A landscape with many valleys, sampled at points; each row gives a point and its height.
A ball rolls from a point to whichever of its 5 nearest points has the largest drop for the distance, and stops where none of them is lower. Distance is the straight distance between rows; heights are no part of it.
q_330: [123 152 137 152 134 128 141 146 114 140 148 131 139 128 130 144 141 126
 144 145 114 158 131 120 102 106 144 132]  height 481
q_850: [ 76 112 130 114 122 132 151 105 114 160 159  89 188 148 143 117 123 119
 123 112  66 161 157  95 119 140 119 171]  height 61
q_281: [144 149 127 151 131 114 125 134 138 127 120 134 111 129 125 143 131 127
 141 143 147 126 124 136 115  98 128 118]  height 611
q_469: [142 150 144 137 151  86 110 184 118  91  70 167  62 149  98 126 126 112
 124 104 188  97  97 119 151 130 162 126]  height 667
q_996: [137 138 116  90 116 190  75 107 135 137 153 114  73  86  94 155 104 121
 100 205 165  97  97 184 128 140 134 104]  height 518
q_381: [143 139 119 108 110 164 116 109 131 163 147 111 160 118  97 143 121 115
 126 187 145 117 106 146 112 109 102 118]  height 275
q_707: [134 121 120 104 116 189 110  94 121 200 152  65 166 161 134 137 109 138
 154 151  85 152 154 156 100 128  68 131]  height 472
q_669: [120 119 133 110 127 161 127 118 130 180 150  89 162 165 127 130 112 125
 171 164  96 157 146 141 103 156  91 149]  height 306
q_265: [ 87 125 145 134 124 130 150 118 125 144 156 114 178 137 148 118 141 123
 131  95  61 155 150  84 123 122 128 163]  height 362
q_679: [ 99 112 130 116 119 159 138 107 123 185 155  79 175 162 141 126 122 136
 154 152  78 171 162 133 107 161 107 152]  height 279
q_242: [ 83  88 113 159 111 119 145 137 130 100 150  99 210 134 229  97 104 152
 133  90  59 182 135  66 111 147 112 150]  height 512
q_45: [130 109 117 160 120 101 158 148 114  86 152 145 176 148 172  97 146 141
 130  66  93 155 120  71 128 122 117 145]  height 431
q_112: [112 104 100 164 116  96 176 152 115  83 142 136 188 152 205 102 133 148
 151  72  75 164 126  75 119 140 104 139]  height 284
q_420: [111  94 104 162 122 105 167 146 113  89 150 119 193 142 205 104 133 147
 133  86  66 163 138  74 123 146 112 139]  height 89
q_871: [ 68 109 116 137 109 114 120 106 141 140 141  83 233 131 233  80  96 155
 137  94  66 190 165  91 119 170 103 159]  height 695
q_488: [175 138 129 117 133 113 108 123 149 109  83 153  79 127  98 136 130 127
 117 134 197  89 118 147 143 102 139  92]  height 663
q_741: [135 145 125 115 154  78 118 166 123  70  36 169  56 141  93 152 128 101
  99 104 199  88  84  98 164 123 172 111]  height 744
q_303: [145 124 146 160 122 104 170 149 104 107 158 159 165 129 141  95 139 143
 123  63 116 142 121  99 133 115 123 148]  height 533
q_920: [ 88 124 124 124 122 149 147 117 119 184 155  88 161 160 130 131 132 125
 152 139  79 174 162 120  95 153 108 151]  height 56
q_513: [109 124 128 153 129 119 161 134 110 121 162 135 143 132 137 129 144 126
 128  99  78 159 137 113 113 113 135 152]  height 357
q_622: [147 156 138 163 144  90 124 166 133 105  98 160  88 144 113 118 143 126
 139  89 171 124 111 141 134 126 163 124]  height 707
q_442: [141 149 160 154 136  84 130 168 114  83  98 166  85 131 108 104 147 109
 120  82 162 111 103 132 159 134 154 136]  height 595
q_794: [101 102 109 158 113 105 156 137 118 100 145 110 196 142 215 105 115 153
 134  82  70 165 138  66 116 138 102 144]  height 253
q_776: [149 125 126 166 124  94 164 163  99  84 147 156 168 139 155  87 144 132
 137  54 102 139 114  87 136 121 109 140]  height 592
q_643: [150 145 117 102  97 171 112 114 131 164 145 110 133 103  93 147 112 113
 123 175 147 113 113 156 115 119 123 124]  height 389
q_203: [132 102 119 167 115 107 162 137 108 107 149 143 181 139 187 106 136 141
 130  78  76 162 120  75 132 115 115 141]  height 353
q_263: [129 117 122 114 123 189 123  91 140 207 155  63 174 160 146 125 118 136
 174 169  74 162 178 156  97 147  76 133]  height 466
q_727: [135 144 123 120 130 146 118 119 136 147 140 111 120 112 109 147 125 105
 137 168 138 127 102 139 106  99 117 106]  height 377
q_311: [144 139 124  86 100 184  95 109 112 176 161  82 146 105 101 148 117 117
 129 159 129 110 111 162 111 119  97 128]  height 479
q_204: [152 121 135 171 131  87 165 158 111  92 131 176 156 135 136  64 146 127
 133  52 113 123 111  95 141 119 124 138]  height 675
q_219: [133 140 132 157 128  98 146 160 112 117 167 157 128 127 139 103 151 121
 125  69 108 142 140 111 140 110 142 139]  height 129
q_855: [142 147 149 165 135 104 160 163 119 106 140 164 124 121 134 104 141 131
 125  87 124 134 124 118 132 111 129 138]  height 264
q_660: [143 139 123  99 122 162 112 119 126 175 140  99 160 133 110 152 124 108
 143 173 128 134 115 141 102 119 102 120]  height 114
q_284: [168 152 119 117 142 131 115 115 136 111 102 140 105  98 104 145 123 117
 118 149 178  95 121 150 128  84 132 101]  height 684
q_551: [173 115 111  87 147 139 127 112 129  85  90 146  12 101  67 152 124 140
 103 159 181  49 111 159 174 142 159  75]  height 508
q_273: [151 136 137 158 111  95 148 154 111  85 147 165 158 123 141  92 140 128
 127  64 115 135 115 100 142 115 130 137]  height 177
q_647: [103 147 130 151 130 132 140 130 126 151 155 127 134 148 118 142 136 120
 147 148 117 157 121 121 106 107 125 123]  height 317
q_385: [143 139 123  99 108 164 108 115 126 161 148 109 117 100  88 151 122 125
 125 177 151 111 113 147 124 107 130 104]  height 415
q_266: [141 130 123  98 123 165 100 103 140 130 129 133  70  83  91 155 122 125
 105 192 168  76 101 175 146 126 131  99]  height 423
q_336: [163 132 133  93 154  83 120 148 121  71  26 168  53 138  76 137 132 108
 111  97 204  65  85  95 157 112 164 101]  height 690
q_806: [148 157 141 136 151  86  97 173 135  84  59 174  60 145  94 137 133 126
 122 120 200 101  95 112 155 130 167 128]  height 728
q_88: [170 135 125 101 146 100 102 132 138  88  48 163  70 141  77 143 124 111
 108 114 192  69 110 130 153 126 159 100]  height 718
q_232: [107 108 143 133 113 118 150 120 113 131 163 117 176 139 158 123 140 126
 122  95  73 158 137  91 120 117 121 153]  height 316
q_248: [152 152 128 143 146 123 114 133 143 135 119 142 115 123 108 149 138 119
 122 154 174 128 116 140 113  82 143 111]  height 698
q_222: [141 155 145 142 151  92 114 168 121 101  91 176  80 134 108 124 129 130
 123 103 171 127  99 129 148 125 154 125]  height 687
q_304: [ 84  97 125 124 124 146 137  89 146 178 148  83 229 132 193 105 109 149
 147 110  57 189 200 123 109 179 101 165]  height 449
q_744: [ 90 106 142 137 128 117 128 108 122 132 166 122 178 129 159 115 140 130
 126  94  68 164 135  85 119 126 127 146]  height 311
q_988: [127 138 140 152 114 117 155 138 113 115 155 151 148 132 138 120 139 140
 128  76  99 154 130 108 122 108 136 137]  height 236
q_766: [163 123 124  78 147 110 124 131 135  82  65 161  35 124  52 149 133 116
 101 123 196  45 111 131 160 128 157  93]  height 626
q_554: [133 148 127 139 129 128 119 132 117 147 137 129 141 135 116 147 139 112
 144 168 134 141 118 127  99 110 124 119]  height 314
q_611: [142 123  86  96 136 170  70  85 130  97 123 131  27  93  89 163 121 142
  94 203 182  68 101 182 155 141 149  85]  height 679
q_922: [168 116 130 103 134 139 125 114 142  96  93 148  42  95  78 158 119 141
  98 154 179  53 126 158 162 117 135  93]  height 315
q_797: [120  97 134 163 120 121 150 125 117 121 164 121 192 135 178  96 137 139
 129  78  57 167 125  85 140 120 114 142]  height 349
q_517: [162 133 125  99 111 192  99 113 124 183 162  89 156 132 110 137 116 113
 144 169 111 125 131 156 101 129 101 132]  height 148
q_98: [158 152 125 135 137 116 113 133 152 127 119 149 111 120 104 144 134 125
 128 145 178 118 117 145 120  94 122  97]  height 717
q_174: [173 125 109  88 153 138 128 121 147  85  81 150  22 114  59 155 123 130
 105 156 184  50 114 151 167 128 151  78]  height 467
q_305: [ 59  85 104 158 105  97 149 138 137 106 147  96 221 125 234  90 102 165
 154  86  54 177 141  76 123 172  98 144]  height 710
q_52: [139 160 144 151 150 100 126 164 127 122 115 161  97 134 118 133 138 123
 117 118 158 121 125 132 132 108 145 124]  height 671
q_722: [147 113  76  62 169 179  63  65 119  91  97 159  24 120  74 173 133 132
  76 196 182  58  97 178 169 135 146  70]  height 685
q_587: [168 145 135 107 143  95 105 145 138  96  64 156  73 141  81 135 135 113
 120 120 203  81 119 135 144 119 159 109]  height 793
q_145: [ 82  98 125 136 119 126 136 112 121 132 149  98 219 131 192 105 127 123
 130  94  67 178 142  84 126 142 103 148]  height 598
q_474: [149 159 129 158 149 116 122 145 121 126 114 160 101 140 109 135 143 128
 126 132 155 129 122 136 124  99 140 117]  height 653
q_566: [159 141 133 110 158  87 101 149 131  89  48 168  73 141  84 143 136 104
 111 102 203  87 106 114 150 129 172 115]  height 827
q_346: [133 152 133 152 136 106 129 152 127 128 142 155  94 129 122 147 152 126
 135 119 147 140 134 133 123 101 148 120]  height 648
q_697: [129 142 156 157 128  81 130 189 119  75  81 179  73 134  95 115 138 116
 128  78 163 111  81 120 170 131 164 148]  height 632
q_882: [160 164 129 118 125 139 103 110 144 136 121 131 104 107  97 147 129 113
 117 151 170 105 110 148 124  85 141  97]  height 552
q_539: [ 78  94 125 140 109 119 133 110 135 128 144  98 222 137 227 106 108 153
 138  86  56 189 141  93 121 162 111 162]  height 672
q_839: [136 159 140 151 133  95 132 161 124 112 120 167 102 137 111 131 137 133
 130 114 149 117 116 130 132 114 152 131]  height 642
q_31: [148 158 127 143 142 120 110 149 146 116 103 172  93 128 109 140 144 122
 131 123 164 121 121 147 128 103 148 122]  height 664
q_348: [143 117 133 154 123 101 159 140 108  88 160 155 159 135 148  98 151 135
 129  72 101 143 113  99 141 111 112 145]  height 521
q_692: [101 131 134 119 121 155 144 110 122 182 145  81 159 156 134 136 131 129
 151 165  92 167 148 115  89 143 102 149]  height 199
q_921: [ 82 103 139 118 116 137 129  95 132 168 148  86 217 133 189  93 114 125
 130  93  61 183 177 106 121 163 115 178]  height 455
q_822: [123 143 146 154 143  82 122 181 106  68  59 179  61 142  97 134 132 121
 115  95 182  91  74 109 173 127 170 127]  height 668
q_893: [ 93 117 135 135 122 130 155 119 119 147 161 100 164 143 146 135 150 125
 137 123  79 164 149 108 109 133 120 152]  height 313
q_391: [151 125 115 110 130 142 113 112 140  96 103 132  57  80  83 142 125 129
 101 165 174  61 133 162 142 112 147 102]  height 258
q_217: [159 137 121  81 104 190  97 106 122 180 173  73 146 129 106 150 110 129
 135 174 117 115 127 162 114 118 100 131]  height 570
q_603: [154 143 119 137 137 121 112 117 151 129 116 141 121 103 102 153 130 121
 140 150 165 117 125 142 120  90 118 108]  height 737
q_394: [ 98 119 151 141 123 119 158 127 122 140 165 108 166 139 132 134 144 119
 127 123  85 165 142 104 120 124 125 152]  height 296
q_62: [153 135 113 109 113 141 100 105 136 142 117 134 104  88  90 144 128 123
 120 166 170  80 120 163 122 106 132 101]  height 414
q_465: [137 134 140 159 127 108 152 144 109 116 164 161 119 132 125 124 160 126
 133  79 108 136 138 119 130 107 141 140]  height 197
q_454: [ 56  98 118 165  98 108 149 143 130 128 151  90 226 126 235  78  92 167
 143  95  67 183 142  89 107 167 105 153]  height 680
q_253: [126 162 123 146 143 132 129 139 133 126 133 124 126 129 115 158 147 111
 135 159 140 140 117 138 108  92 123 108]  height 486
q_69: [ 93 111 127 115 116 147 149 104 135 175 155  75 181 144 153 119 125 130
 152 141  69 170 171 126 105 166 108 155]  height 162
q_352: [ 83 110 148 128 121 127 145 111 113 141 156 110 192 135 178 119 135 128
 127  98  60 165 135  86 120 133 113 160]  height 180
q_987: [ 78 106 143 120 112 141 146 101 137 171 156  94 206 142 164  97 121 126
 134 109  68 165 178 106 119 161 113 173]  height 478
q_43: [146 135 120 107 110 156 104 114 142 132 129 126  90  75  98 152 122 132
 109 179 165  83 106 162 135 114 134  97]  height 391
q_481: [145 139 148 147 146  75 116 178 122  74  61 170  60 148 107 124 124 114
 115 104 180 103  89 109 162 131 174 125]  height 660
q_702: [ 83  89 134 126 119 155 143  88 149 197 162  82 206 137 189  90 109 143
 138 124  62 183 207 140 111 162 104 167]  height 366
q_333: [170 136 124 108 145 119 119 116 146 105  79 149  63 111  82 144 127 133
 120 136 195  69 129 162 153 113 142  98]  height 636
q_641: [156 150 145 121 159  89 109 148 124  86  57 171  74 145  85 136 139 121
 124 108 202  95 110 116 146 129 162 124]  height 805
q_91: [145 137 144 116 162  64 120 175 115  56  40 170  44 147  94 144 142 101
 106  94 195  82  68  87 162 112 175 121]  height 736
q_237: [130 139 149 157 131 104 147 162 114 112 156 155 112 130 136 108 140 134
 117  88 126 138 130 125 126 112 146 139]  height 249
q_283: [164 143 134 134 144  99 104 147 133 110  80 151  81 140 104 142 127 119
 134 119 191 109 125 145 139  99 136 109]  height 676
q_992: [140 136 115 114 133 163 112 105 133 134 125 132  77  81  94 159 107 121
 104 194 166  81 109 176 147 126 135  94]  height 400
q_226: [167 118 119  81 160 116 131 123 141  85  68 155  39 106  57 155 122 132
 103 131 195  52 108 143 151 139 152  90]  height 572
q_704: [142 154 144 152 137  95 123 180 123 104 105 184  84 140 106 107 126 124
 120  89 178 102 110 128 138 129 156 143]  height 678
q_984: [145 100  86  79 150 182  72  65 124  88 109 151  42 114  86 175 128 137
  81 199 178  69  96 177 164 135 129  85]  height 654
q_466: [163 110 109  93 156 114 111 121 144  91  87 151  40 102  79 146 119 131
 114 151 190  51 116 153 161 126 140  82]  height 443
q_142: [100 139 141 133 126 131 142 143 112 152 166 125 139 137 134 146 144 117
 136 137  92 159 139 107 113 118 120 144]  height 305
q_873: [130 150 146 148 136  96 133 177 115  97 128 176  97 140 112 102 142 123
 127  85 152 126 115 124 146 120 156 148]  height 705
q_382: [155 153 136 135 153  80 108 151 133  98  73 162  80 136 102 141 141 124
 122 120 192 109 120 140 147 113 153 124]  height 686
q_836: [151 108  83  89 160 169  91  79 133  82 105 157  31 120  83 170 125 135
  82 201 175  52  91 163 158 137 140  74]  height 720
q_710: [ 92  86 108 162 102  73 175 150 137  84 147 110 187 129 226  91 111 170
 152  68  66 170 133  74 115 150 110 136]  height 782
q_735: [135 129 117 104 131 160 106 117 137 131 131 123  81  78  86 155 115 119
  94 181 168  71 110 162 144 120 149  99]  height 401
q_264: [ 90 102 117 120 122 189 138  90 152 214 167  55 186 131 190 101 119 162
 164 163  61 208 202 164  98 169  93 142]  height 382
q_749: [ 78 100 145 120 112 128 145 110 127 152 165  87 187 142 167 120 135 126
 128 102  58 169 160  98 121 144 125 163]  height 629
q_540: [148 160 129 119 129 143 121 126 136 140 133 124 140 113 110 160 126 108
 129 168 156 127 123 135 111  95 120 110]  height 567
q_883: [151 116  96  86 144 151  95  93 134  92 109 150  23 110  83 155 128 133
  91 187 176  68 108 173 165 141 156  76]  height 616
q_425: [ 94 132 142 136 131 125 148 129 121 146 164 123 144 136 131 139 130 114
 141 128  97 165 136 113 114 123 128 156]  height 223
q_924: [167 144 123 112 136 118 109 118 157 110  99 145  91 107  91 133 137 113
 113 144 184  76 129 152 138 104 139  94]  height 669
q_829: [107 139 142 145 128 124 152 136 111 145 159 134 131 135 124 149 149 117
 130 133 105 152 132 118 114 107 130 131]  height 515
q_196: [130 104 127 150 117 117 156 134 111 108 166 126 175 136 161 112 144 125
 128  85  82 156 126  86 130 116 118 133]  height 402
q_625: [ 76  92 133 121 114 148 131  91 137 166 146  91 226 143 194  87 112 130
 132  97  57 182 185 107 121 171 106 165]  height 473
q_716: [ 89  95 130 136 112 137 143  97 132 142 145  99 200 135 172  99 127 128
 123 100  63 178 145  87 121 155 109 167]  height 628
q_271: [117  96 106 164 119 116 160 136 107 106 140 119 199 140 196 106 127 137
 132  67  66 169 135  78 131 142 102 134]  height 146
q_810: [ 81  97 138 121 118 155 155  75 142 191 171  74 209 136 181  92 118 154
 146 129  57 189 213 152 109 170  97 160]  height 358
q_207: [146 126 126 161 116 104 165 149 108  83 154 156 173 140 156  92 149 136
 139  61 107 138 114  91 128 128 113 137]  height 514
q_531: [136 137  98  97 136 175  67  88 125 124 133 130  55  90  99 168 120 137
 100 212 164  82  99 184 146 144 145 100]  height 561
q_932: [ 68 106 128 119 125 130 121  99 150 174 153  92 234 132 219  76 105 151
 144  91  59 185 189 107 113 168  99 165]  height 604
q_109: [169 136 124  81 149 102 127 136 131  76  44 167  54 122  65 141 133 123
 100 123 206  54 106 125 162 126 153 104]  height 647
q_413: [148 135 133 110 163  73 106 160 117  62  52 171  52 133  70 148 125 103
  98  90 200  76  73  92 160 121 178 105]  height 739
q_177: [154 143 131 115 125 156 113 105 139 118 119 128  90  80  84 145 116 131
 107 176 166  74 110 167 150 116 142  98]  height 360
q_429: [155 143 114 108 123 147 110 113 135 149 124 135 124  95  95 149 128 116
 122 169 161 105 108 152 120  97 120  92]  height 483
q_772: [135 146 118  88 108 172  92 120 125 167 167 101 103  89  86 146  99 118
 108 178 144 101 105 172 127 126 129 122]  height 471
q_680: [100 112 116 133 123 180 128  84 149 213 162  65 190 145 181 119 119 148
 154 165  65 180 196 162 108 163  81 146]  height 506
q_218: [133 155 128 125 130 150 124 131 128 152 140 118 148 134 115 146 128 112
 145 173 131 142 106 127 101 118 114 115]  height 232
q_840: [125 142 139 161 138 109 146 137 120 139 156 149 122 130 122 133 139 123
 131 120 114 149 131 128 113  99 142 134]  height 403
q_624: [124 143 132 154 127 113 158 162 118 122 164 153 130 142 134 121 149 131
 127 107 110 143 127 127 116 104 136 141]  height 278
q_533: [ 81 109 137 117 118 167 148  88 154 211 175  67 195 129 189  99 121 139
 156 150  60 189 208 152  91 165  91 161]  height 179
q_288: [ 95 108 151 113 122 150 156 102 132 169 148  84 177 143 154 119 128 124
 156 128  74 176 156 107 109 158 112 173]  height 393
q_512: [151 134 146 138 154  78 112 183 117  89  44 176  55 146  87 144 131 108
 113  95 201  88  81 105 166 129 172 115]  height 699
q_553: [ 81 107 140 118 120 147 140  99 137 183 158  79 190 130 171 109 120 128
 145 135  64 182 187 141 103 174 104 168]  height 319
q_15: [ 67  83 105 166  89  86 181 149 142  92 137 102 204 119 238  90 107 181
 155  85  52 164 151  80 119 157  99 147]  height 767
q_933: [148 141 122 120 114 155 120 103 140 148 132 115 118  88  89 143 117 113
 113 182 163  92 104 154 127  93 133 110]  height 452
q_952: [ 95 101 139 141 115 116 142 109 122 131 149 109 200 144 195 104 135 133
 133  87  63 183 145  77 131 146 114 154]  height 434
q_786: [164 143 132 121 145 103 111 139 139 107  67 162  68 130  87 141 135 126
 116 119 199  85 123 141 149 118 153 116]  height 732
q_601: [128 145 114  88 114 178  85 114 127 162 164 108  98  90  94 142 102 113
 101 189 149  97 100 191 116 144 126 103]  height 507
q_595: [ 77 102 154 129 112 149 142  94 131 170 149  96 204 127 180  95 112 133
 142  97  70 182 196 115 116 166 105 168]  height 428
q_349: [156 142 132  77 118 187 101 110 136 178 154 103 136 104  89 151 112 116
 129 166 130 112 115 160 111 127 114 120]  height 178
q_894: [140 154 157 172 127  95 152 187 126  85  96 175 101 129 111  90 132 112
 122  73 160 114  94 127 157 124 164 148]  height 531
q_306: [173 139 128 115 153 101 116 135 145 100  62 163  76 120  87 132 131 126
 121 121 195  69 121 146 149 105 154 108]  height 696
q_377: [158 147 128 119 126 143 122 106 130 105 104 135  64  91  82 147 127 136
 104 165 172  63 109 162 155 112 154  90]  height 297
q_800: [130 159 150 165 131 105 150 168 118 111 139 167  98 137 122 114 138 127
 133  98 148 131 126 137 132 114 146 133]  height 480
q_56: [ 83 115 146 117 122 146 154 114 122 172 155  73 188 134 149 115 126 131
 143 123  58 172 178 133 105 156 108 165]  height 331
q_897: [135 130 127 112 116 156 119 122 120 184 141  87 147 155 117 145 116 114
 151 167 118 156 127 127  84 124 115 136]  height 302
q_541: [ 52  93 104 166  77  73 177 162 150  90 136 102 217 110 241  88 100 177
 163  75  54 157 154  78 112 146 116 147]  height 795
q_619: [167 154 130 130 142 116 111 140 136 112  96 167  90 123 102 147 133 123
 116 127 191 116 122 142 130  98 133 104]  height 674
q_694: [172 127 130  86 142 108 130 128 151  95  68 153  49 114  69 141 125 125
 103 133 195  46 123 150 157 123 148  99]  height 573
q_658: [150 132 143 160 127  91 145 169 115  98 140 176 130 132 127  92 146 127
 123  69 142 132 111 125 140 126 130 147]  height 371
q_395: [112 130 132 136 125 137 128 121 116 164 149 109 143 139 116 147 134 111
 145 164 119 152 122 123  95 125 112 139]  height 213
q_87: [145 130 123 105 109 176 105 106 124 200 150  76 178 151 122 146 116 120
 149 160  94 145 148 149  96 129  83 118]  height 439
q_158: [132 137  97 103 130 173  78 101 128 112 118 126  55  89  87 163 116 138
 100 203 177  78 104 188 151 130 141  93]  height 571
q_428: [151 151 129 135 148 104 117 157 128 102  90 168  76 142 114 132 133 114
 131 120 180 119 114 136 134 117 142 117]  height 670
q_453: [105 133 134 130 131 141 142 129 130 157 152 114 145 150 131 139 144 120
 140 137 101 161 131 113  96 125 118 146]  height 62
q_781: [158 147 132 143 144 119 106 135 138 125  99 161  97 121 101 141 140 122
 124 137 183 118 125 135 124  93 137 111]  height 673
q_767: [ 83  99 125 113 121 129 133 103 135 155 146  86 221 124 198  87 113 136
 130  95  59 180 167  91 120 164 107 167]  height 482
q_731: [154 135 133 114 112 169 118 113 132 164 134 111 154 114  98 139 120 110
 134 183 152 106 111 145 111  95 119 115]  height 136
q_435: [138 148 127 115 112 149 113 127 113 160 143 107 165 130 100 145 129 109
 132 173 136 137  99 139  98 110 109 115]  height 219
q_817: [ 81 114 139 120 122 138 152 116 121 153 169 103 170 155 149 127 136 116
 138 122  66 155 152 112 110 138 116 164]  height 399
q_581: [127 146 157 147 142  82 125 180 111  94  64 177  67 133  98 120 126 106
 111  96 178 116  86 115 169 133 167 131]  height 644
q_887: [124 107 111 163 106  97 148 147 111  89 145 123 191 143 195  90 145 155
 142  67  79 162 123  73 131 127 103 137]  height 312
q_293: [ 92 111 139 120 122 167 140  92 143 198 160  66 181 153 183 119 118 152
 167 152  54 191 198 158  99 164  89 156]  height 437
q_673: [158 122 104 109 128 146 111 108 137  97 109 138  43  88  77 156 121 135
 107 176 171  55 113 174 149 121 148  88]  height 118
q_388: [ 50 102 108 172 103 103 153 144 138 101 155  83 211 115 245  89  93 163
 152  93  52 169 146  91 113 175 101 145]  height 721
q_191: [123 106 120 130 123 184 121  91 136 220 163  64 161 145 180 123 114 136
 172 162  70 175 192 155  92 163  74 144]  height 542
q_101: [103 103 125 124 117 169 132  97 142 188 161  73 177 160 162 119 124 142
 161 152  72 161 192 151  98 165  90 151]  height 658
q_608: [139 112  89  88 154 175  64  83 125 114 120 143  38 100  89 166 125 129
  83 206 170  72 102 186 159 146 144  90]  height 603
q_166: [ 77  94 125 131 124 190 136  78 162 226 173  75 196 128 190 108 113 162
 165 159  54 196 214 157  97 166  86 135]  height 390
q_353: [118 109 121 125 116 188 129  95 136 203 154  54 170 165 159 123 128 142
 158 172  72 175 170 155  99 154  89 137]  height 543
q_200: [125 153 156 164 124  96 133 177 118  98 107 189  91 138 101 101 143 117
 127  70 163 118 105 119 160 129 156 137]  height 641
q_114: [ 86  88 106 170  93  87 178 152 138  91 142 103 199 120 225  80 115 172
 147  83  65 174 152  72 123 153 107 144]  height 774
q_734: [114 117 145 145 122 123 160 129 107 120 163 145 165 113 142 125 142 122
 124  86  79 151 133  93 121 119 135 142]  height 326
q_584: [122 117 131 117 122 166 133 113 124 194 153  62 165 166 136 140 124 136
 168 162  91 168 166 142  95 154  91 153]  height 345
q_185: [158 125 112 101 141 142 109 102 139  99 105 141  27  99  78 162 122 139
  99 181 170  58 116 165 163 123 149  98]  height 310
q_848: [104 140 138 133 132 138 141 131 114 161 165  93 153 147 125 141 148 126
 146 156  97 165 132 113  88 137 134 147]  height 196
q_740: [137 144 118  95 117 163  92 112 128 138 145 117  82  92  92 149 116 121
 116 193 166  93 105 183 128 123 135 108]  height 470
q_286: [110 131 147 154 124 123 161 137 119 128 174 136 139 144 128 139 148 125
 127 119  92 155 142 115 111 105 138 141]  height 476
q_287: [139 103 112 171 124  91 168 144 100  78 151 142 185 146 183  85 144 138
 142  67  99 140 112  80 129 130 110 135]  height 477
q_965: [133 138 103 102 129 166  93 103 135 117 123 136  47  88  88 158 119 133
  98 196 160  72 110 180 164 126 139  90]  height 505
q_50: [118 135 134 137 137 131 143 144 118 156 149 125 144 140 115 154 135 126
 136 160 130 152 116 129  99 115 125 134]  height 295
q_470: [154 125 123  97 107 192 107 105 132 203 160  67 163 144 119 141 118 130
 145 169 104 130 135 148  97 134  84 131]  height 493
q_225: [136 147 154 153 136  97 130 165 127 107 115 178  88 134 115 125 134 130
 129 101 158 127 127 137 140 112 158 128]  height 659
q_852: [128 141 131 154 141 126 124 139 129 137 141 152 121 143 113 139 153 120
 135 143 131 142 115 132 112 102 137 109]  height 555
q_80: [137 148 155 160 140  84 118 184 120  88  73 179  61 144 106 114 125 118
 121  90 177 109  96 118 156 122 165 133]  height 643
q_443: [144 144 153 164 112  80 149 176 109  89 117 181 120 123 115  84 152 119
 123  61 146 127  88 119 150 127 137 154]  height 451
q_857: [156 133 130  80 150  97 110 144 122  69  32 174  54 133  50 150 139 104
  98 128 215  53 101 120 167 129 172 117]  height 657
q_182: [178 147 128 112 157 103 111 142 137 110  76 163  82 123  93 144 130 120
 120 128 191  89 123 148 146 108 134 109]  height 693
q_599: [ 93  98 124 147 122 115 148 124 120 107 154 123 196 141 199 107 128 135
 128  84  56 174 137  69 128 135 110 149]  height 266
q_434: [156 160 137 134 148  86 110 165 142  97  79 174  70 148 107 130 127 113
 126  99 195 110 116 134 140 117 155 124]  height 694
q_985: [149 148 126  85 105 175 100 110 127 166 171  95 122  97  99 149  96 120
 125 187 135 102 108 179 127 134 121 120]  height 378
q_294: [168 131 125 107 143 108 118 123 148  96  68 158  62 112  82 140 125 118
 107 128 204  63 123 147 152 126 157  97]  height 640
q_272: [127 130 115 114 120 164 139 123 118 175 148  84 170 149 119 141 120 125
 160 171  97 153 123 138  90 139 110 130]  height 334

Where does a ball stop that starts at each point below?
q_996 -> q_673
q_806 -> q_273
q_429 -> q_673
q_512 -> q_273
q_882 -> q_673
q_622 -> q_219
